Points, in no order, along strands that fork and pass close to each other.
(in the rows, 128 means zero)
Two points are linked if the straight distance between their rows is under 82.7. Some points are linked to none.
mekef: [129 104 143  64 140 116 113 123 119  71 125 149 106 160 105 159 116 100
 123  92 131]
fara: [186 149  79  63 177 137 128 102 145 176 129 118 118 117 131 152 133 176
 163 171 175]
Tobi: [130  85 143  70 106  83 131 160 132 147 171 121 138 172 113 113 117 154
 157  92 110]
nupas: [117 114 115 129 121 161 140 127 142 166 170 166 128 109 111 148 126 109
 144  96 124]
buti: [109 127  98 107 131 190 110 128 110 134 156 212 125 125  91 182 125 118
 141  81 181]
Rane: [114 117 127 214 100 135 144 147 133 170 145  96 158 100 154  80 124 152
 110 159  91]
sikiz: [142 133 133 142 100 119 135 133 123 226  86 114 114 130  99 129 139 181
 180 172 130]
gog: [100 127 193 146  98  91 100 175 100  87  98 126 137 179 117 108 110 117
 156 136 139]
puves: [102 141 156 139 122 156 120 129 128  93 130 156 125 145 109 153 116  96
 143 114 151]
lig: [119 128 166 150  89  93 125 143  97 196  64 123 103 162  89 110 161 146
 183 176 128]
tuz: [187 144 105  50 157 147 132 100 142 194 154 118 104 132 107 156 132 165
 155 145 160]
dogom: [119 114 200 121 134 154 113 142 167 117 197  99 118 159 144 137  80 103
 114  93 124]
Tov: [121 150 149 142 121 105 112 155 114 146  80 138 156 140 121 130 104 185
 169 192 183]
gukof: [132 139 143 104 107  94 109  94  94 111  61 129  79 173  83 153 164  71
 135 120 122]
Tebak: [102 148 112 192 124 135 133 110 108  98  74 149 153 113 146 123 145 111
 110 160 126]
dumun: [116 112  81 132 149 116 135 133 143  63 145 133 153 103 160 103 125 137
  78 106 104]
voge: [ 75 130 165 204  75 150 130 137 134 126 116 146 110 144 104 107 142  81
 142 118 126]
lomi: [125 143 102 140 171 142 129 109 128  71 121 141 147  94 171 135 128 121
 107 145 143]
seb: [154 136  79 102 155 143 143 140 168 170 165 109 158 116 138 120 114 181
 150 151 154]
vapi: [137 138  52 107 141 109 123 104 103 113  92 158 165 107 139 134 162 147
 110 143 123]
nas: [142 154 137 153 154 129 125 163 143 133 127  95 176 128 145 116  97 185
 133 190 181]
Dibep: [160 142  97 111 164 152 138  88 132 138 131 131 105  95 145 153 149 121
 121 130 131]
pifo: [ 96 135 130 212 119 168 145 123 142 116 126 145 138  87 143 107 129  88
  98 121 107]
reb: [140 155 122 103 115 119 112  72  95 121  59 158  66 143  76 163 171  65
 125 112 131]
Bir: [129 134 130 148 152 134 139 115 140 119 125  99 136 107 147 119 125 122
 119 148 111]
Pelam: [134  97  96  97 108  53 123 126  95 117  87 112 148 138 122 106 149 141
 100 133  84]
feti: [ 99 136 121 136 108 159 123 104 111 109 113 197 102 128  90 160 154  65
 113  88 144]
Nen: [163 142 126 131 139 213 100  96 101 158 142 142  58 148  97 197 148  85
 100  74 160]
Tugop: [ 92 104 134 157  74 162 133 146 140 179 156 174 110 114  85 137 152  79
 138  62 108]
Peg: [169 154 120  96 148 187 101  67  83 148 117 134  58 137 103 199 154  81
 102  96 154]
Ris: [160 162 139  98 176 146 111 113 116 141  93 149 128 134 120 163 106 150
 164 175 193]
Zan: [123 111 187 142 101 115 137 140 136 164 153  89 124 157 118 111 125 114
 158 116  95]
zum: [153 137 157 103 142 115 127 135 135 139 132  94 132 151 114 133 107 143
 153 154 139]
bubi: [147 118 149 142 119  82 130 125 102 173  75  65 128 150 114 100 142 158
 144 181  97]
puzuz: [136 131 144 114 126 164 109 104 114 120 136 139  75 141  99 165 134  81
 121  93 132]
ledu: [121 129  99 173 134 134 140 159 146 130 162 101 186 112 162  90 112 177
 107 159 130]
lel: [104 141 213 138  97 101 104 146 114  75 101  98 129 191 114 120 113  99
 143 135 124]
mamo: [136 131 152 163  77  88 125 116 103 187  53  96 109 154 102 104 159 150
 154 183 102]
Refol: [ 95 114  82 155  90 113 128 152  94 184  79 179 152 117 109 124 153 171
 163 163 163]
zigug: [104 141 147 187 106 116 114 177  97 160  73 147 152 133 119 105 113 180
 144 203 175]
nore: [124 134  87 130 169 123 141 117 131  49 137 126 133  87 189 117 128 113
  57 104 101]
Bug: [119 113 102 121 100  89 130 164  93 184  97 148 150 137 109 113 132 193
 165 171 166]
deze: [ 84 117  90 175 104 168 141 136 131 142 127 208 150  92 119 140 150 121
 145 109 149]
zirut: [136 129 161 105 103 131 117 111 119 166 119 122  98 170  74 155 142  95
 147 112 116]
nudi: [ 89 108 143 183  56 121 135 171 101 196 111 168 119 136  93 101 152 141
 175 137 116]
folov: [175 137 160  81 162 120 115  80 128  87 132  76  96 133 135 148 128  99
 113 120 113]
gori: [117  89 133 152  88  59 115 152  94 106 117  83 160 159 133  85 131 144
 100 156  74]
Beme: [110 152 132 180  99 114 130  96 106 109  43 137 111 143 108 129 169 103
 133 167 129]
nopid: [ 71 131 126 210  83 123 126 172 100 131  99 174 159 127 119  95 134 136
 138 152 149]
gopus: [144 138  92 101 145 134 136 145 137 183 136 119 156 114 121 120 119 204
 165 163 165]
bis: [125 118 116 125 129  94 112 164 135  72 155  96 186 150 159  87  98 175
 101 157 142]
gumer: [133 101 160  85 131 149 127 131 143 143 203 123 107 154 117 147 117 110
 122  75 112]
baf: [ 88  99 117 148  58 140 154 146 116 191 133 174 115 113  92 128 156 115
 159  88 116]
Mazi: [120 146  81 122 164 148 120 100 109  66  95 187 150  94 162 154 142 110
 113 130 152]
sok: [104 107 151 140  56 114 133 145 105 212 102 158 103 157  78 122 151 135
 188 129 121]
dipoz: [125  85  45 128  97  89 151 145 109 181 121 140 159  90 124  92 166 165
 105 120  91]
kup: [123 144  53 110 144 115 112 108  96  77  80 200 160  98 142 155 160 130
 111 122 140]
fav: [169 152 183  88 174 110 109  91 127  93 118  57 104 155 136 138 118 119
 127 160 115]
gevom: [ 85 113 145 174  81 156 136 137 141 133 163 154 100 123 101 117 133  67
 121  69  95]
fusuz: [182 109 123 111 119  92 153 136 154 194 155  53 126 133 136  86 154 169
 129 135  77]
lonom: [ 93 135 126 138 109 146 117 137 111  99 121 191 137 139 104 154 121 110
 156 124 166]
sadiv: [154 160  79 142 176 151 135  84 127 114 109 122 149  89 178 136 136 159
 121 187 152]
Saka: [179 148 192 110 119 129 131  79 131 192 112  67  74 159  92 148 140 107
 152 141 103]
giz: [173 161 190  96 182 118 111 100 132 113 113  59 112 151 133 146 117 133
 146 180 153]
soga: [154 159 180 152 156 104 123 126 138 134  84  50 145 146 138 108 111 165
 135 203 128]
zogas: [175 155 123 133 145 136 136  75 140 202  93  67 105 108 136 129 135 163
 149 181 119]
sevu: [ 80 101 175 177  87 136 130 181 129 106 153 146 146 151 129 108 107 108
 139 100 118]
Vub: [126 140 116 118 163 100 118  99 108  24  89 128 130 121 172 131 132 104
  76 133 113]
Zeda: [129 109 157 119 116 156 125 136 144 166 181 131 118 134 110 152 114 112
 144  94 128]
Ruve: [156 155 195 118 147 151 130 140 145 159 150  88 113 157 128 150  94 133
 159 149 146]
Tiv: [ 93 127 167 167  99 147 132 123 138  93 141 140  98 129 112 126 126  61
 107  97  99]
Loz: [144 147 119 138 150 180 133 121 148 200 138 145 118 104 120 149 115 150
 159 156 172]
Punu: [114 117 136 151 121  95 127 128 118  76 102 112 130 129 143 113 131 101
  90 116  80]
pokun: [175 121 122  67 118 136 167 140 172 212 194  95 126 129 111 120 135 167
 157 114 104]
Vam: [ 87 159 136 215  88 128 132 122 105  89  57 146 133 133 119 112 157  98
 127 161 138]
kor: [177 111 108  23 167 118 130 102 126 118 166 115  92 135 123 167 134 134
 123 104 137]
lumod: [ 97  82 126 143  81 106 153 150 122 156 143 136 125 118 112 103 147 101
 129  83  82]
lasi: [134 124  63  67 157 111 122 127 117  61 122 177 165 124 141 143 135 154
 128 123 159]
Poka: [147 116 140 120 121 104 137 103 133 153 114  85 110 129 127 116 147 120
 133 129  85]
kazib: [165 127  60  55 167 107 134 104 129 114 133 135 110  99 150 138 147 131
 106 115 133]
mov: [116 101  87  59 125  71 124 121 100  90  98 151 126 146 115 153 146 124
 116  91 110]
kofa: [145 172 163 175 161 156 132 121 139 153  94 102 136 110 146 123  99 161
 133 198 165]
fuv: [112  88 152 128  82  84 124 194 115 152 156 135 153 165 116  97 117 164
 164 124 130]
Von: [183 143 129  63 184 177 127 107 158 104 209  83  95 119 159 150  98 133
 115 125 155]
sim: [ 99 163 200 201 126 190 118 119 147 104 123 127 115 136 122 137 104  84
 130 147 152]
ped: [130 129 108 137 126 138 140 112 134 184 122 140 124  96 121 128 146 143
 151 138 111]
gofi: [145 129  90  71 159 173 116  90 110 106 150 177  96 109 127 199 129 110
 119  92 163]
Vivu: [ 94 132 170 157  96 128 122 119 126  83  98 136  88 156 103 123 134  46
 105 102 105]
befu: [ 84 100  99 161  94 160 145 163 136 170 154 198 153 102 120 121 128 140
 166  99 152]
zoluf: [145 165 149 152 145 229 106  90 121 159 140 139  74 153  95 190 134  82
 116  93 172]
topim: [133 104 149  65 138  94 117 129 131  58 144 129 120 156 134 132 112 118
 117  84 112]
moda: [111 105  50 123 109  78 132 145 105 115 109 164 156 115 141 108 149 145
  91 118  89]
miseg: [145 179 141 167 168 141 123  87 121  69  93 106 131 109 160 134 132 114
  97 182 130]
Ran: [ 97 103 104 214  94 121 147 157 120 162 129 125 170 110 144  96 126 159
 117 155 107]
gokor: [100 135 135 164 142 130 120 179 126  84 123 151 180 124 150 114  87 148
 139 156 175]
bobif: [176 145 134 106 142 134 140  89 141 229 113  90  96 120 114 148 133 162
 155 170 122]
novi: [159 127 146  67 147 117 118 172 168 115 178  73 143 172 152  99  83 174
 145 126 161]
lurez: [112 129 103 113 141  94 116 125 107  35  97 144 145 123 158 134 138 116
  86 110 111]
naged: [145 106  39  48 156  95 152 118 119 106 130 144 123  91 146 129 154 137
 100  89 119]
kupov: [115 127 100 114 147 111 142 102 113  71 115 155  98  85 166 141 139  74
  73  67  83]
mavi: [118 136  52 184 133 141 137 104 121 137 104 161 173  76 149 122 150 144
  97 154 118]
pud: [127 133  44 155 132 119 137 117 140 129 122 147 180  81 159  97 144 172
  76 153 109]
Zon: [140  97  44  55 133  65 141 120 113 125 113 147 139 102 126 117 164 147
 103  91  96]
vaga: [158 168 156  74 178 150 112 135 150 112 155 111 133 140 131 166  88 161
 148 157 201]
Sozer: [103 101  74 116 109  71 129 131 103  93  87 164 136 105 133 121 157 106
  91  87  96]
mip: [155  88 131  52 116  79 135 152 147 155 167  89 127 157 109 110 131 167
 151 111 106]
togis: [143 136 101 122 137 161 146 105 145 211 125 144 119  98 118 139 137 155
 167 136 141]
delet: [106 125 198 156 116 159 126 144 145 120 182 126 127 156 125 136  89  94
 129  94 121]
maki: [121 143 124 193 162 151 131 152 153 108 161  97 189 106 178  93  87 159
 108 168 142]
nokek: [162 158 207 125 151 166 116 120 134 167 157  74  94 165 113 165 102 112
 128 131 135]
vepef: [179 138 142  58 185 180 108 128 146 106 200  98  96 153 144 172  96 137
 122 111 177]
Lasel: [173 141  42 104 164 132 139 106 152 128 153  95 157  89 168  88 143 171
  90 162 127]
Geked: [122  99 128 152 102  63 116 150 118  73 137  81 169 143 151  81 113 138
  74 144  81]
Fadud: [100 143 178 192  80 128 130 123 132  99 101 118  96 164 104 115 158  59
 129 127 116]
Vade: [143 127 169 145 153 167 146 118 169 122 215  80  96  98 168 123 101  98
 100 105  91]
vazif: [135 180 186 166 154 163 120 125 137 126  84 105 123 132 133 144 107 134
 148 191 171]
mib: [113 104 114 168 128 107 147 143 152 109 160  88 148  92 164  95 124 119
  85 111  71]
kasa: [113 100  82 139  88  97 139 129 108 166 110 143 149 112 119 104 160 152
 133 127 112]
mivi: [144 154  98 133 157 156 131  74 121 121 113 164 110  97 148 159 143 100
 133 137 140]
Rino: [140 141  88 188 143 149 147 129 154 154 152  96 167  87 156  96 125 169
 106 176 124]
Kunuz: [131 130 101  92 153 184 114 116 111 113 162 193 111 126 114 199 112 119
 128  93 186]
peli: [112 106 142 119 126 124 123 157 149  91 181 135 150 131 142 124  96 130
 120  90 118]
fid: [115  96  88  86 137  81 150 125 128 115 135 125  89  96 140 107 140 106
  78  57  63]
fom: [148 121 128  94 100 120 137  83 117 178 101 128  82 143  84 153 163  86
 140 108  99]
Satus: [ 91 109 201 167  85 140 129 167 140 120 173 129 123 154 123 113 102  88
 129  89 106]
masol: [154 132 117 106 148  84 112 148 132  82 119  83 177 149 140  97 108 181
 116 182 148]
lev: [144 114 167  80 155  97 102 134 144  59 133  91 126 166 140 124 104 126
 127 121 115]
Lalu: [103 135 149 161  93  95 113 128  99 119  54 126 134 156 102 105 150 114
 145 164 129]
Masig: [110 142 146 148 151 173 118 125 136  77 134 162 135 118 137 168 108 109
 134 134 167]
pepun: [108 133 162 189 122 146 129 153 139 154 130 112 147 120 133 115 108 136
 141 155 142]
runak: [178 127 101  60 145 138 137 122 162 190 172 107 115 127 119 131 142 164
 150 122 125]
mir: [122  85  76  56 108  61 129 129 105 128 107 150 120 118 114 139 158 125
 114  68  99]
Fal: [ 98  80  91 109 107 109 134 184 122 126 174 184 167 134 124 119 110 156
 151  92 142]
rado: [130 116 144 122 150 166 134 126 167  99 211 112  95 108 157 129 101  97
  86  74 104]
febol: [147 173 135 126 105 148 118  79 122 190  62 140  68 138  75 159 151 102
 160 147 162]
Vob: [121 130 220 137  79 127 118 144 127 158 155 103  97 180 101 129 109  99
 145  99 103]
Fiva: [ 97 125  97 130 130 141 144 115 120 101 127 176 105  69 147 144 141  75
  90  62 100]
tafum: [137 118  95 135 112 115 140 101 117 177  92 134 122 100 122 118 168 133
 139 130  92]
kizi: [105 138 158 127 144 127 108 175 140  94 154 138 161 143 143 130  76 145
 157 140 187]
ziges: [114 129  85 114 117  99 127 107  93  90  78 182 125 101 127 142 167  90
 106  90 104]
Ket: [162 128 138  78 132 107 120  67 107 143  90 109  60 139  96 153 157  66
 118  95  94]
bapit: [130  91  77  56 147 118 148 142 153 121 181 141 113 110 135 116 133 138
 102  56  91]
bepeg: [125  89 122 137  96  96 155 152 145 180 168  90 145 122 127  86 144 156
 128 109  75]
Rifef: [138 160 139 180 157 155 132 149 155 151 122  99 161 111 151 116  94 198
 125 218 177]
fopi: [108 141 115 178 126 164 132 161 142 159 126 170 170 104 123 133 109 165
 157 159 181]
Fer: [122 134 174 193 118 159 147 118 159 148 164  99 117 106 142 113 123  93
 117 117  86]
bote: [121 184 135 174 160 163 120 106 122  75  81 136 136 112 161 142 140 109
 117 175 159]
foge: [136 158 146 115 145 125 117 142 112 136  79 147 146 136 108 145 109 163
 168 183 199]
Beg: [121  91 142  98  97  63 124 146 114 133 121 124 109 145 106 108 143 117
 135  99  85]
zava: [139 114 142 108 148 184 124 141 168 125 240 125  98 132 151 148  88 115
  96  66 128]
teni: [140 126  91 119 172 151 144 111 143  85 159 128 107  71 181 124 132 119
  83 105 114]
sobud: [ 71 141 154 218  99 138 120 146 117  81  85 151 145 134 129 109 128 100
 117 142 137]
zub: [137 135 172  98 153  91  92 115 121  34 108 103 130 165 133 133  93 109
 126 145 127]
sefe: [126 126  90  87 168 150 119 126 136  66 152 166 142 117 155 150 117 139
 123 113 164]
buve: [143 106 140 145 101  95 149 158 139 194 158  66 143 132 130  79 145 174
 134 145  82]
Sibin: [ 94 139 121 212 124 144 133 118 131  77 104 131 155  89 153 111 141  98
  89 132 103]
seti: [157 152 152 102 171  85 106 133 121  83 103  71 160 165 143 126 108 146
 132 186 150]
sofug: [129 101 100 119 121  78 129 133 105 146 109 123 153 132 125 113 148 159
 139 143 111]
vifim: [131 140 155 111 137 106 107 110 100  55  72 118 128 159 120 139 131  95
 127 147 127]
burab: [136 187 125 150 157 157 115  85 106  98  48 144 129 114 139 147 125 134
 129 196 164]
Vimuk: [141 179  96 147 177 146 120  88 119 105  68 125 152 108 166 148 127 158
 119 200 165]
papam: [110 134 163 190 129 164 138 122 148 116 148 109 122  95 153 125 122  74
  99 121 101]
bol: [107  88 140 140  95  72 116 195 111 106 148 126 166 169 133  88 109 164
 133 131 111]
medo: [105  94  78  68 136 101 142 142 137  92 157 177 113 102 140 128 133 119
 101  49 113]
vome: [105 131 112 140  95 130 124 110 111 138  90 175 121 124 101 133 156 101
 150 118 127]
pas: [118  70 157  62 112  90 128 167 150 113 180 125 131 170 126 113  97 136
 135  68 110]
Tubit: [157 104  79  21 148 107 126 126 140 133 164 121 119 138 121 136 124 151
 143  97 131]
lasag: [162 166 182 122 167 109 122 110 125 114  88  60 138 155 136 132 107 140
 137 200 151]
gel: [120 127  38 128 129  97 140 123 118 107 117 155 169  89 160 110 143 151
  57 133  96]
neta: [128  86 118  62 150  93 132 146 169  82 183 105 114 135 146  94 106 142
  87  67  96]
Vadet: [103  99 202 128  74 101 117 157 115  94 130 123 109 173 102 119 114  83
 135  87  97]
lirif: [116 132 162 133  83 117 128 133 102 189  80 140 111 162  79 134 142 127
 179 145 136]
bofip: [119 142 165 195 122 176 145 139 158 180 145 125 139 107 134 113 104 130
 156 154 145]
tem: [ 95 106  98 175  81 132 143 151  93 198  94 184 135 119  94 113 147 161
 166 142 138]
lopo: [112 167 210 192 127 183 130 108 142  95 136 108  93 147 125 135 110  66
 106 125 128]
zifom: [136  84  46 122 115  93 152 147 136 160 161 119 170  92 139  80 150 158
  87 106  83]
Dofav: [123 129 102  93 127 104 113 125  91 134  78 172 144 142 107 144 138 155
 162 149 163]
ropo: [119  83 142  61 131 112 129 143 165  97 196 124 112 151 139 109  96 123
 109  60 115]
Natug: [101  92 141 132  75 109 137 192 112 173 156 159 142 153 111 110 125 142
 184  99 129]
vago: [165 145 159 127 113 118 136 113 135 223  96  88 106 137 100 131 142 149
 164 165 121]
mez: [104 106  98 107 139  89 141 127 116  80 119 141 101 101 156 105 132  87
  67  61  71]
vuvef: [118 107  76  71 132  89 126 134 108  92 109 182 150 138 120 144 138 141
 140 105 140]
neki: [159 152  61 133 168 144 135  98 142 124 124 108 167  84 178 109 132 179
 102 182 139]
dudid: [164 151 135  75 177 122 112 168 150  82 158  86 152 158 150 115  85 172
 146 157 176]
tir: [135 161  98 130 120 125 123  66  93 124  58 161  81 126  98 155 176  84
 131 124 139]
Badu: [ 95 127 117 178  84 133 141 117 111 140  89 172 110 120 100 114 175  86
 139 113 109]
Finu: [148  93  85  48 135 101 144 132 139 133 163 135 126 123 124 110 146 150
 124  84 106]
mizo: [ 80  94 111 211  79 130 139 178 106 156 133 166 170 113 125  91 126 162
 139 141 126]
Rafi: [112 103 141 169 114  92 138 127 128 108 125  97 144 122 140  93 138 106
 100 118  63]
tunu: [131 158 155 160 126 218 127 114 135 178 147 137  94 153  94 182 127  97
 126 105 172]
kiraz: [128 150 123 107 170 166 112 115 123  83 130 171 129 115 140 168 102 116
 132 134 169]
sebid: [164 141  94  77 154 180 116  72  99 143 143 164  63 120 114 191 153  98
 101  79 155]
sug: [ 89 124  82 165 145 171 142 137 134  90 142 201 162  79 155 136 123 116
 115 106 147]
Zegud: [ 79 121 134 170  84 141 127 161 109 118  92 188 145 137 110 117 131 110
 149 127 152]
Mefe: [110 109  71  85 139 125 127 134 124  76 145 209 133  96 137 151 134 117
 106  73 126]
risas: [171 141 143 104 177 172 140 104 157 138 190  77  97 111 148 151 117 122
 127 130 139]
vupot: [112 135 172 147 109  83 106 150  93 109  75 124 144 164 112 114 122 128
 156 170 152]
mur: [ 92 127  81 117 120 119 141 116  99  99 102 211 103  91 125 142 157  79
 103  52 103]
galat: [133 138 150 158 174 132 122 131 150  44 130  95 163 133 168 111  93 131
 100 155 135]
zim: [123  94 129 144 128 123 147 156 168 108 192  72 145 114 161  84 111 132
  92 104  81]
sesu: [127 115  94 144 117  93 125 160 137  87 166  90 190 138 155  81 112 166
  72 157  97]
Rugov: [172 132 115  77 156 107 133 122 151 126 150  71 131 122 155 110 130 148
 123 138 109]
Tulum: [166 115 103  98 139  95 133 105 138 143 117  91 122 114 138 116 154 139
 108 122  85]
Tun: [166 132 116  54 136 129 105  93  87 153 107 154  86 161  79 181 147 113
 147 104 162]
Kodu: [ 72 115 161 200  97 126 125 171 126  77 127 148 160 139 150 102 119 106
 124 128 123]
Pul: [ 95 139 106 194 138 181 139 131 132 104 138 173 163  82 153 130 119 126
 123 136 152]
Zelak: [159 160 196 143 150 171 114  96 139 130 149  82  80 140 113 162 120  74
 117 136 122]
nubu: [153 141 151 153 125  91 126 122 114 173 100  61 150 147 136 100 124 171
 126 197 110]
vepu: [ 90  97  94 126 107 133 134 170 135 145 158 196 167 108 122 136 127 147
 156 102 148]
Muv: [137 162 133 156 133 134 122 102 121 159  56 122 122 123 118 134 135 153
 156 192 152]
fodop: [129 119 110 186 121 131 145 121 150 181 146  72 153  94 153  83 135 167
  98 168  92]
Fim: [119 119 148 108 130 109 119 167 124 111 131 125 147 150 124 132 100 148
 158 140 158]
Ludi: [143 122 197 128  95 150 119 123 126 185 145 112  83 182  86 161 128  90
 137  97 116]
befi: [166 131 146  66 147 110 104  68 104 110 103  96  71 138 119 158 139  77
 112 117 110]
Fika: [104  92 179 109  92  97 123 139 120 119 135 137 112 160 100 117 128 103
 141  87 106]
Mim: [ 91 100 131 122 122 109 123 132 118  56 117 150 135 126 142 129 129 104
  97  95  97]
timel: [ 98 134 121 199 120 149 119 169 111 157  97 165 164 106 133 120 103 176
 140 176 183]
Bilot: [137 129 111  94 126 100 125 166 116 201 110 133 154 140 110 120 132 210
 178 166 166]
daku: [119 128 194 161 109 117 123 154 137 153 133  96 142 155 119 108 111 121
 147 143 122]
famu: [162 148 155  72 172 175 107 145 148 127 189 129 112 162 124 169  79 151
 133 120 197]
Bivi: [111 108 143 137 117  86 110 171 110  83 138  98 170 168 145  86 105 161
 123 146 130]
ren: [177 177 108  80 187 143 113 108 138 142 111 121 126 120 137 157 113 168
 161 188 196]
lerim: [ 69 123 149 184  61 126 139 129 121 137 113 165  89 129  93 120 171  72
 138 101 111]
mag: [133 164 146 138 117 162 121  86 122 173  93 135  88 135  94 164 148 107
 142 146 143]
tes: [120 148 110 146 151 175 141 149 155 177 138 167 152  94 128 138 103 171
 165 154 187]
nidel: [109 112 125  80 118 112 105 120  98  85 107 185 114 148  94 155 135  92
 136  97 134]
fozol: [128 144 169 168 126 179 145 146 171 201 171 115 129 114 129 131 104 133
 152 128 131]
soz: [176 141  58  91 166 155 144 132 173 147 169  86 154 103 158  90 131 179
 117 148 131]
vir: [146 168 107 114 122 146 107  60  99 162  48 168  81 137  98 162 171 104
 161 147 163]
kav: [167 145 130 154 149 150 147  76 144 187 116  78 106 102 143 126 142 133
 135 152 105]
Sasom: [124 129 137 100 121  84 111 101  92  83  67 133 110 157 106 147 151  89
 140 128 115]
losed: [135  90 125  96 131 113 152 155 182 111 192  84 133 121 159  73 113 143
  83  78  74]
vik: [170 160 156  79 164 124 114 156 142 119 133  97 148 147 138 130  91 169
 161 173 194]
disu: [116 146 152 174 168 143 117 160 162  72 161  90 176 123 168 108  77 148
 113 154 152]
letu: [167 141 140 130 155 159 142  87 157 171 150  81  99  97 150 142 132 116
 131 134 111]
Saluv: [106 101  76 114 138 100 125 160 133  78 156 146 170 121 147  98 115 149
  95 106 114]
lodum: [168 132  80  94 164 146 144  96 141 117 153 108 108  80 160 131 135 132
 103 115 120]
zaba: [156 167 109 137 187 163 126  77 120  59 109 113 125  91 184 139 125 115
  98 165 141]
fike: [126 169 219 166 126 156 113 103 141 101 131  75  85 151 125 134 116  71
 121 129 122]
nes: [ 97 111  70 122 138 138 138 139 122  91 130 191 163  95 136 144 127 132
 124  98 138]
sud: [131 128 198 150 148 154 130 126 168 102 200  76 121 135 154 123  78 110
 114 111 106]
luf: [ 92  88  90 112 107 107 127 178 134  91 153 163 176 130 133 114 119 143
 124  91 121]
fugis: [143 114 152  93 137 168 121 149 154 133 216 132 107 156 120 153  90 120
 108  54 129]
lilus: [100 133 121 187 134 159 131 152 138  96 138 149 182 105 150 121 102 132
 131 150 147]
Nozo: [105 146 126 116 104 131 104 105 102  77  85 193 106 148 100 166 153  80
 129 105 153]
Fup: [134 126 184 171 123 164 154 127 173 185 187  89 121 116 133 114 123 124
 144 121  95]
Navok: [105 117 212 131 100 103 111 131 120  68 122 104 103 180 114 115 118  79
 122 109  97]
rep: [136 167 165 155 130 189 119  94 138 159 124 142  97 130 108 166 122  99
 138 141 158]
pag: [114 107 102 117 116 178 127 128 123 167 163 198 112 113  89 176 132 101
 140  66 145]
vuli: [165 144 171 122 119 112 129  85 133 160 115  65  75 139 105 130 154  96
 139 133  85]
Kadon: [ 97  90 131 142  72 124 154 160 117 207 161 170 131 135  92 129 145 134
 164  96 122]
zeso: [129  99 105 103  98  59 132 122  95 131  81 110 123 135 117 109 159 114
 120 105  71]
Malos: [167  96 133  65 121  72 148 130 147 166 149  53 124 159 126  95 148 163
 141 126  73]
tabo: [124  88  78 128 103 109 160 164 144 181 178 120 150 107 126  88 148 169
 121 100  86]
feda: [126 139 159 141  93 101 124 163 100 225  76 127 120 149 100 121 134 186
 180 188 149]
supin: [102 165 207 189 121 150 115 125 142 114  94 103 117 144 122 124 103 106
 144 174 160]
leviv: [170 129 124  57 163 109 139 143 162 127 171  79 131 153 139 117 116 163
 146 133 132]
Pigun: [118 156  86 164 136 154 135 100 121 122  89 165 141  93 144 136 146 126
 127 148 134]

Follow the links from the first point to the second, and from the first to the third. Name the last point that the two ways share.
pas / ped / lel -> kasa
Malos / lel / Tov -> kasa
Bivi / folov / Bilot -> lasag
vago / pepun / Natug -> lasag

A fork is a point with three links. Follow the links from the first point to the second and name the forks in between, in order.
risas / bis -> lig, lasag
sud / vuvef -> Vam, Tebak, Pigun, lodum
bis / bobif -> lasag, lig
buti / mivi -> Vam, Tebak, Pigun
baf / masol -> bis
vago / Lasel -> lig

A fork is a point with three links, a tip a point with one. Leave the first point through the second and follow the links. Name the first fork or tip that comes.
fuv / Natug -> vome
Mim / Punu -> kasa
feda / sikiz -> Saka
Lasel / soz -> lig

Name the points in between on the shortest way along the links from the first point to the second, in order.
buti / vupot -> pag, nupas, Zeda, gumer, fugis, zava, rado, Vade, sud, dogom, delet, Satus, sevu, Kodu, sobud, Vam, Beme, Lalu
zub / Nen -> vifim, Sasom, gukof, reb, tir, vir, febol, mag, rep, tunu, zoluf
zum / sug -> Fim, kizi, gokor, lilus, Pul
famu / Bug -> vepef, Von, risas, letu, kav, zogas, bobif, vago, sikiz, feda, lig, lirif, sok, nudi, tem, Refol
lilus / vazif -> gokor, kizi, Fim, zum, Ruve, nokek, Zelak, fike, lopo, sim, supin
bofip / vuvef -> fozol, Fup, Fer, papam, pifo, Sibin, Tebak, Pigun, mivi, Dibep, lodum, kazib, naged, Zon, mir, mov
